A landscape with many valleys, sampled at points; each row gives a point and its height.
A ball rolls from a point to the lowest of its 2 nearest points, and stops where none of them is lower. Distance is the straight distance between rows; heights are no part of it.
K299 (h 23.3): [124  78 121  79 151 137  82 156  93  91 123 139 172  95 216 117 135 171
 125 111 176 135 136  72]
K587 (h 3.4): [134 146  93 131 126 182 107 107 107 118 153  91 138  84 112 139 112 177
 127 136 108 143 138 152]
K178 (h 52.5): [112 113 170  80 183 123  63 107 108 111  79 147 163 124 175 102 118 140
 112 112 154 102 115 108]
K783 (h 63.3): [169 133 175 124 154 132 141  42 143 134  52 101  56 119 112 126 155  82
 113 125  96 106  99 120]
K797 (h 27.0): [161 166 136 114 170 106 163 146 113  91 114 103 121 151 125 140 115 158
  83 116 162 129 118 123]
K672 (h 13.7): [159 167  77 146 136 109 158 172 129 128 184 100 114 162 110 157 128 172
  98 121 156 194 118 115]
K937 (h 63.8): [121 124 174  94 131 131 140 116 115 109 101 109 102  93  80 120 105 137
 109 115 114  99 129 106]
K206 (h 73.1): [127 118 150 132  86  99  53 115 157 163 136 163 132 114 145 155  81 140
 107 116 194 145  79  90]
K878 (h 68.1): [172 138 147 144 120 147 140  37 129 143  86  98  70  89  91 149 164  73
 122 141  88 113 114 131]
K529 (h 73.4): [ 86 100 164 142  81 131 162 117 164 172 107 180 101 155 131 117 136  54
 160 154  73  76 112 144]
K408 (h 46.3): [140  70  52 141 104 144  51 147  92 151 158 118 181 119 151 158 130 223
 109 123 186 229 126  82]
K815 (h 55.6): [146 136 164 108 154 107  87 152 151 109  88 158 160 133 174 134  99 140
 107  98 185 124 146 109]
K109 (h 31.8): [128 140  86 143 135 138 134 169  95 132 177 121 161 116 104 128 143 158
 147 123 102 145 159 145]
K701 (h 48.3): [ 81 113 109 116 125 127 145  99  80 115 126 131 144 137  56 128 158 102
 161 135  63  86 170 186]
K11 (h 47.6): [114 112 130 133 118 117 121 123  84 132 129 141 151 100  35 146 148 101
 160 116  84  88 165 166]
K957 (h 34.9): [142 143 135 125 148 114 189 180 123  94 143 110 112 131  91 134 121 154
  96 112 133 128 121 106]
K733 (h 51.4): [156 146 154 134 148 114  72  77 122 176  85 141 127 113 131 126 120 113
 128 135 153 111  97 142]
K907 (h 14.7): [184 175 113 171 134 123 145 150 160 143 129 117 123 140 141 134 123 131
 140 129 142 154 148 163]
K994 (h 22.5): [110 135  97 166 136 156 186 112 115  88 155 104 123 154 125 112 153 122
 159 171  39 107 161 201]
K890 (h 66.3): [122 128 199  89 172 113  70 102 158 127  56 172 139 155 179 107 107 113
 117 104 128  84 115 121]
K309 (h 48.0): [161 120  90 137 166 126  52 159 117 128 136 142 200 144 189 155 138 183
 103 117 212 180 138 120]
K92 (h 48.5): [112 124  77  91 151 119 141 160  91 106 141 119 159 146 209  99 137 163
 133 116 166 157 152  96]
K486 (h 71.3): [120 123 165 133  81 131 147  80 167 167  90 152  76 127 122 128 126  59
 144 142  90  92 108 125]
K331 (h 35.8): [122  93 153  91 174 124  84 147  76  97 120 136 172  89 166 105 132 167
 111 117 155 115 110  92]
K249 (h 41.0): [147 151 127 158 127 113 108 104 114 177 131 129 123 125 116 124 142 101
 144 150 142 122 102 155]
K710 (h 52.6): [126 135  78  84 154 134 100 133 110  84 128 114 164 154 207 137 120 181
  99 117 201 168 145  96]
K411 (h 57.3): [146 177  60 141 110 131 128 122 132 152 145 100 131 147 140 139 104 168
 126 125 171 195 147 139]
K577 (h 24.2): [ 85 127 104 111  84 113 139 159 167 147 160 149 132 159 186  95 104 116
 144 123 156 157 137  98]
K248 (h 18.4): [129  93 158 122 116 117 106 184 145 113 177 131 124 108 116 138 116 158
  87 116 170 161  89  74]
K885 (h 19.7): [133 138 112 167 146 144 179  70  89  96 117  97 107 138  86 134 155 111
 154 159  28  88 158 189]
K414 (h 44.8): [147 107  81 125 111 152  70 129 100 126 138 107 163 104 134 156 105 218
  86 120 189 197 124 101]
K525 (h 3.5): [140 151 180  89 154 123 129 101 171  94  70 118  92 150 150 125 100 115
  96 116 149 109 114 117]
K846 (h 12.0): [160 163  89 169 126 122 163 182 146 151 174 111 124 150 107 144 135 140
 139 124 131 175 150 143]
K116 (h 36.2): [123 130 124 161 129 109 134 136 104 170 162 140 133 133  76 132 173  90
 142 153 124 105  96 159]
K436 (h 47.1): [162 102  62 152 141 124  51 161 121 152 154 123 189 149 171 162 131 201
 108 115 210 230 129 101]
K996 (h 29.9): [150 126 177 168 117 128 129 128 157 159 110 154 119  99 115 122 131  80
 159 136  92  90 129 151]
K135 (h 55.4): [ 88 113 146 126 159 136 164  64 102 123  99 105  96 159 114  80 167 102
 142 175  56  88 108 164]
K208 (h 71.1): [ 87 105 179  92 106 136 145 107 146 122 100 129  89 105  88 107 115 100
 130 126  93  86 122 110]
K481 (h 25.7): [120 141 118 151 140 147 166 125 114  99 137 108 140 130 140  92 124 137
 162 144  71 114 171 170]
K360 (h 8.4): [174 159 118 148 102 104 126 106 187 127 146  98  86 141 130 179  98 132
  98 128 199 174  96 107]
K720 (h 37.0): [105 125 139 134  77 104 115 160 154 184 135 185 137 129 139 120  99 101
 153 111 140 125 128 109]
K641 (h 33.9): [ 91 105  84 144 131 141 119 150  94 122 200 135 168 136  80 136 180 110
 159 138  80 115 141 188]
K374 (h 55.5): [146 149  46 104 171 161 104 139  89  91 143 102 174 140 198 141 128 214
 102 120 158 174 142 119]
K678 (h 76.0): [154 145 197 119 170  99 117 102 177 134  42 165 108 179 168 128 119  83
 116 117 140  84 114 136]
K348 (h 38.8): [107 137 117 102 134 130 196 170 104  72 144 105 123 126  92 121 118 158
 117 110  97 116 157 107]
K744 (h 37.4): [149 152 132 135 147 133 117 136 135 122  84 134 161 117 174 103  91 153
 152 114 141 137 178 151]
K828 (h 10.7): [143 126 143 135 125 126  93 150 161 134 164 128 126 118 143 135 114 135
 110 128 170 149  90 115]
K702 (h 48.8): [149 145 178 104 149 128 149  87 141 111  73  99  71 116 100 130 116 113
 103 124 116 105 108 114]
K253 (h 35.7): [ 88 105 114 116 104  93 124 158  80 156 171 146 148 123  65 131 142 126
 126 119 145 129 127 111]
K537 (h 59.2): [126 116 145  89 159 118  74 154 137 102  92 174 186 135 231 117 119 138
 127 103 179 119 163  99]
K768 (h 15.4): [195 176 130 145 113 110 107  78 188 132  96 109  89 140 151 186 104  99
  98 127 199 154 113 127]
K126 (h 21.2): [173 167 141 165 120 113 153 119 149 155  85 131 111 130 137 119 114 100
 153 135 126 125 156 162]
K517 (h 32.6): [112 137  93 131 149 127 143 142  58 113 164 121 156 121  70 136 150 156
 132 125  83 106 144 144]
K342 (h 42.6): [121 134  79 106 104 129 107 129  79 131 156 109 139 113 102 144 108 191
 102 118 160 171 135 101]
K105 (h 50.7): [155 128 130 119 163 113  78 152 107 115 120 138 174 126 161 138 119 170
  94 109 196 149 130 112]
K410 (h 77.1): [ 88 124 157  92 108 132 112  81 131 152  92 139 105 120 133  85 104 106
 142 128 105 103 123 121]
K442 (h 16.1): [153 152 117 161 120 151 173 104 121 108 128 100 101 111  86 148 146 108
 145 144  69 107 157 169]
K162 (h 10.6): [105  74 109  89 114 122  56 150 131 126 143 161 167 117 227 128 121 160
 129 113 193 157 117  59]
K770 (h 43.2): [ 92 119 157 111 170 118 162 100 104 133  97 122 106 161 112  82 154 110
 123 152 101  89  85 134]
K489 (h 39.5): [ 89 117  97 100  85 102 110 123  94 156 153 131 137 119 109 122 110 151
 121 119 169 161 130  90]
K514 (h 28.7): [ 95 119 122 121 109 144 157 175 162 117 171 130 136 132 153  96 127 124
 149 122 114 143 148 112]
K314 (h 34.3): [138 128 150 173  91 117 106 161 163 193 142 184 143 117 129 127 127  83
 169 125 114 112 126 145]
K877 (h 22.2): [105  88 119  98  93 132 128 186 130 106 189 116 125 108 108 141 122 166
 100 104 146 178 134  64]
K5 (h 81.4): [125 140 157 118 112 148 133  65 137 133  73 116 101 105 125 101  99 118
 153 137  78 110 164 154]
K209 (h 19.3): [ 86  97  92 106  79 117  83 158 151 160 163 165 154 125 203 112 105 137
 154 110 168 171 133  68]
K266 (h 24.6): [181 167 142 149 103 125 126  79 178 152  89 121  84 122 150 145 111  83
 128 133 150 129 124 140]
K93 (h 33.5): [ 98 110  72 134 150 149 152 184 103  86 211 125 164 150  74 154 183 131
 147 128  58 120 139 163]
K984 (h 26.2): [106  98  99  81 107 141 120 154 119  79 181  98 125 122 156 136 113 189
  85 114 167 187 115  59]
K512 (h 33.1): [ 90 102 104 147 143 150 197 179 128  81 183 129 142 160  70 144 181 111
 148 146  64  96 128 171]
K660 (h 38.9): [136 105 193 175 152 119 178 146 151 120  92 145 123 128 114 103 135  88
 155 143  77  72 131 149]
K840 (h 31.7): [ 88 111 124 134 143 135 175 165 111 111 174 125 137 141  76 121 168 109
 132 149 101  96 105 141]
K498 (h 46.7): [115 101 145 135  87 124 145 116 137 133 114 154 123 111  43 160 156  55
 161 122  81  83 161 175]
K351 (h 43.7): [ 97 131 110  91 144 119 168 160  96  96 139 115 138 131 149  92 123 152
 125 116 132 130 145 101]
K133 (h 26.9): [162 149 147 147 105 142 191 111 202 115 113 105  60 139 141 142 126  73
 115 144 138 129 101 124]
K953 (h 17.5): [163 170 105 121 129 115 155 137 127 102 143  92  99 149 112 162 105 170
  74 118 172 166 109 112]
K281 (h 34.5): [122 118 108 178 138 123 152 172 120 150 187 145 153 148  77 133 188  89
 163 148  93 110 124 185]
K832 (h 67.7): [118 114 164 110 114 133  36 103 139 163 104 171 148 100 168 126  87 131
 116 113 162 110  85 106]
K569 (h 10.4): [148 161 112 137 105 157 141 104 131 124 133  92 101  99 102 143 114 139
 130 130 111 135 148 149]
K561 (h 56.5): [153 162  45 138 149 152 111 145 109 133 157 105 166 142 171 136 126 192
 125 127 156 195 142 135]
K684 (h 11.5): [127 123 126 130 119 157  93 136 125 121 176 106 132  87 112 138 122 154
 114 130 133 145 105 121]
K723 (h 69.5): [148 121 149 148  83 145 140  67 157 156 116 125  77  96  98 155 158  48
 137 150  94 104 111 133]
K773 (h 84.2): [130 124 172 129 148 128 156  79 115 120  61 112  93 113  87 102 128 112
 147 127  60  89 154 142]
K964 (h 49.9): [ 73 101 138 123 128 134 182  86 109 111 104 124 112 158  90  99 156  97
 154 161  45  84 158 178]
K39 (h 40.4): [126 157 149 113 107 129 157 119 185 112 110 117  82 149 156 121  90 104
 111 127 151 130 120 114]
K707 (h 75.8): [115 107 175 159 104 125 178  92 172 180  66 182  78 176 165 120 147  52
 145 169  70  82  92 143]
K584 (h 33.8): [113 107 100 119 131 116 111 164  47 130 186 128 162 103  64 143 152 168
 114 115 124 132 127 114]
K604 (h 40.5): [128 137 132 131 114 117 113 153 133 156 121 149 148 113 143 107 103 133
 143 115 152 138 150 122]
K741 (h 30.9): [ 98 113 108 124 108 147 135 170 138 119 188 121 141 113  96 130 142 126
 145 124  98 139 152 137]
K191 (h 31.4): [131 129 145 153 161 138 133 142 124 102 117 127 164 110 168  85 110 140
 165 127  96 111 158 152]
K546 (h 21.1): [ 80 108 147 121 152 118 163 148 117 130 140 137 129 153 124  87 151 105
 127 154 128  99  78 120]
K346 (h 60.4): [110 126 142 115 115 138  51  75 112 181 109 144 138  92 130 112 111 129
 137 136 145 119  94 130]
K617 (h 15.9): [187 165 141 145 123 134 164 119 177 103 133  85  66 128 121 171 119 116
  94 128 161 142  98 120]
K389 (h 45.2): [132 119 164 157 123 119 185 131 128 122  95 136 108 120  57 136 149  80
 153 134  74  81 156 153]
K325 (h 81.0): [152 133 185 145 144 109 141  84 171 171  54 167  85 174 173 119 137  59
 129 142 109  89  89 143]

For each start below, name the point where the ball stops.
K346: K546
K964: K996
K744: K587
K325: K702
K561: K846
K309: K162
K517: K162

Call two points neighbours if one is among the 2 nearest of the other. Go from one point of each pair to the other, from neighbour to neighbour, staying as low as possible. Name the highest point that can't be avoided.
K525, K846: K39
K546, K587: K135
K162, K846: K325
K996, K587: K604
K587, K828: K684
K846, K360: K266
